A landscape with many valleys, sampled at points; each row gives a point and its height.
A ball rolls from a point to the lowest of its 4 nearest points, and stops where none of them is lower. Distance is the straight distance between rows; heights are no part of it.
j601: [ 22  -8   4  -8 -20 -19   1 -18  17  -2  14   9  46 -15   9]  height 120
j783: [ 36 -21   8  -7 -30 -12  -4 -24  -2  -7  32  16  58 -45  -7]  height 755
j72: [ 37 -12  20 -15  11 -57  16 -10  39   3   3   0  50   4  12]  height 827
j438: [-16   9   6   7  23  11  -3 -11 -61 -24  42  21 -32  12 -13]  height 327
j146: [-11  17 -10   7 -24  24 -15  -6 -31 -16  14  19 -14  -9  -7]  height 488
j411: [-13  13  -1  26  53  17  25  32  14  19 -26 -31 -54  25 -14]  height 86
j143: [-27  11 -34   5  -3  48 -10  25  -1   2 -43 -27 -48  20  -9]  height 531
j737: [ 33   4  13   6  20 -21  12 -32 -16 -29  59  30  13  -4 -18]  height 28
j12: [-24 -38  -3 -19 -35   2 -18   7  31  41 -56 -18  31  -4  37]  height 376
j604: [-23 -19 -22 -14 -66  24 -34   4   4   6 -22   4  19 -45  17]  height 461
j352: [  3  14  -6   6  -8   3  -2  -3   1 -10   5   1  -7   2  -5]  height 768
j412: [-29  16 -14   6  -8  40 -20   3 -42 -13   4   9 -33   2  -9]  height 512
j793: [  1  17  -7  15  31  -1  26  21  43  19 -22 -31 -19  19  -3]  height 365
j499: [ 11  11  11  16  35 -12   8 -18 -33 -19  52  26 -19  13 -19]  height 303
j386: [ 16  20   7   5  25 -13  19  12  32   2  -1 -15 -16  23  -2]  height 572
j392: [ 46 -44  23 -16 -14 -43  -2 -30   8   3  35  13  77 -56   6]  height 895
j710: [  5   6 -12   4 -19   9  -3 -10 -11 -15  21  11   5 -11  -2]  height 753
j702: [ 34 -46  36 -24  -8 -49   6 -23  22  18  -7   8  76 -20  25]  height 842
j398: [ 38   9   7   4  28 -32  21 -19  11 -23  45  19  20   4 -11]  height 171
j244: [-47  12 -13   6  13  48 -22  17 -50  -9 -19  -4 -57  12 -13]  height 609
j591: [ 13 -39  48 -17  -1 -55  11  -6  45  42 -47  -7  45   5  40]  height 690
j436: [-15   8 -27   2 -29  27 -18   6   1 -10 -23  -6 -15  -2   0]  height 475
j968: [ -2  20   9  18  42   0  18  -3 -29  -8  36  13 -36  28  -4]  height 463
j404: [-11  17 -15   7   6  20  -1  10  11   4  -9 -12 -25  14  -3]  height 736
j722: [ 15 -24  21 -16 -14 -36  10  -5  29  16 -11   1  49  -7  23]  height 734
j978: [-21  -6 -35  -8 -36  35 -29  15  12   9 -49 -20 -13  -7   9]  height 378
j154: [ -54    3    7   -4   18   23  -29   18 -111  -13   20   15  -45    0
   -5]  height 608
j489: [  8 -27  13 -21 -29 -25  -2 -10  24  18 -14   5  50 -16  18]  height 796
j149: [-25  -9 -33  -6 -20  35 -20  18  22  17 -60 -32 -22   0  12]  height 403
j785: [ 30   6  -3   0  -1 -17  10 -26  -5 -23  41  17  25 -13 -13]  height 321
j913: [-47   9 -13  12  39  43 -10  33 -40   8 -37 -25 -65  21 -13]  height 671
j233: [ 34  12  15   5  53 -30  35  -6  12 -16  37  11 -13  33 -13]  height 373
j139: [  4 -23  -1 -14 -55   2 -11  -8  -1  12  -1   9  53 -41   8]  height 721
j677: [-24 -24 -24 -14 -42  21 -22  11  24  36 -59 -16  20  -9  24]  height 295
j938: [-14   7 -18   0 -48  35 -29   0 -17 -15   0  11   4 -32  -7]  height 636
j7: [ -9   4 -26   0 -13  17  -2  21  32  22 -43 -33 -21  11   6]  height 481
j68: [  4 -15  13 -17  -5 -30   8   5  45  29 -31 -18  26   8  26]  height 681
j504: [-34  11   3   3   4  25 -17  -5 -66 -23  25  23 -30   6 -12]  height 341
j974: [-16  17  -3  17   2  22 -15 -13 -57 -26  39  29 -23  -5 -18]  height 122
j532: [ 20  13   7   8  28 -15  18 -13  -5 -18  29  16  -9  16 -21]  height 118
j732: [ 26  15  17  11  57 -30  43  29  60  15 -20 -32 -12  25  -9]  height 514
j455: [ 34  13  13   3  34 -38  29  -3  24  -9  27   6  -1  19 -10]  height 358
j798: [ 13   3  -5   7 -40  13 -15 -19 -31 -25  45  24  25 -37 -11]  height 860
j376: [ 20   1  -1  -6   5 -20  14  -8  29   1   0  -7  13   4   7]  height 830
j172: [  9  12   1  11   7   0   6 -11  -8 -17  27  14  -8  12 -13]  height 411
j345: [-10  -3  -7   6 -70  37 -31  -1 -32 -20  15  14  21 -60 -17]  height 744
j571: [ -7  19  -2  16  31  12   8  11  -3   0   7  -6 -38  24 -10]  height 766
j784: [-26  22 -11  14  22  36   2  12 -21  -5 -11  -9 -46  19 -14]  height 728
j371: [ -6   4 -20 -10 -20   3  -4   5  19   6 -18 -10   2   1  13]  height 705
j827: [-32  15   4  13  25  20  -3   3 -57 -12  17   3 -53  22 -15]  height 526
j131: [ 16  -2  19 -12  24 -37  22  16  59  21 -23 -24  10  18  19]  height 616
j802: [ 19 -28  42 -17  18 -61  23  10  60  36 -40 -15  37  15  28]  height 665

Where does a ball stop that starts at each point below?
j938 | j677
j386 | j532
j352 | j532
j784 | j974
j571 | j532
j412 | j974
j371 | j677
j732 | j532
j154 | j974
j7 | j677
j345 | j677
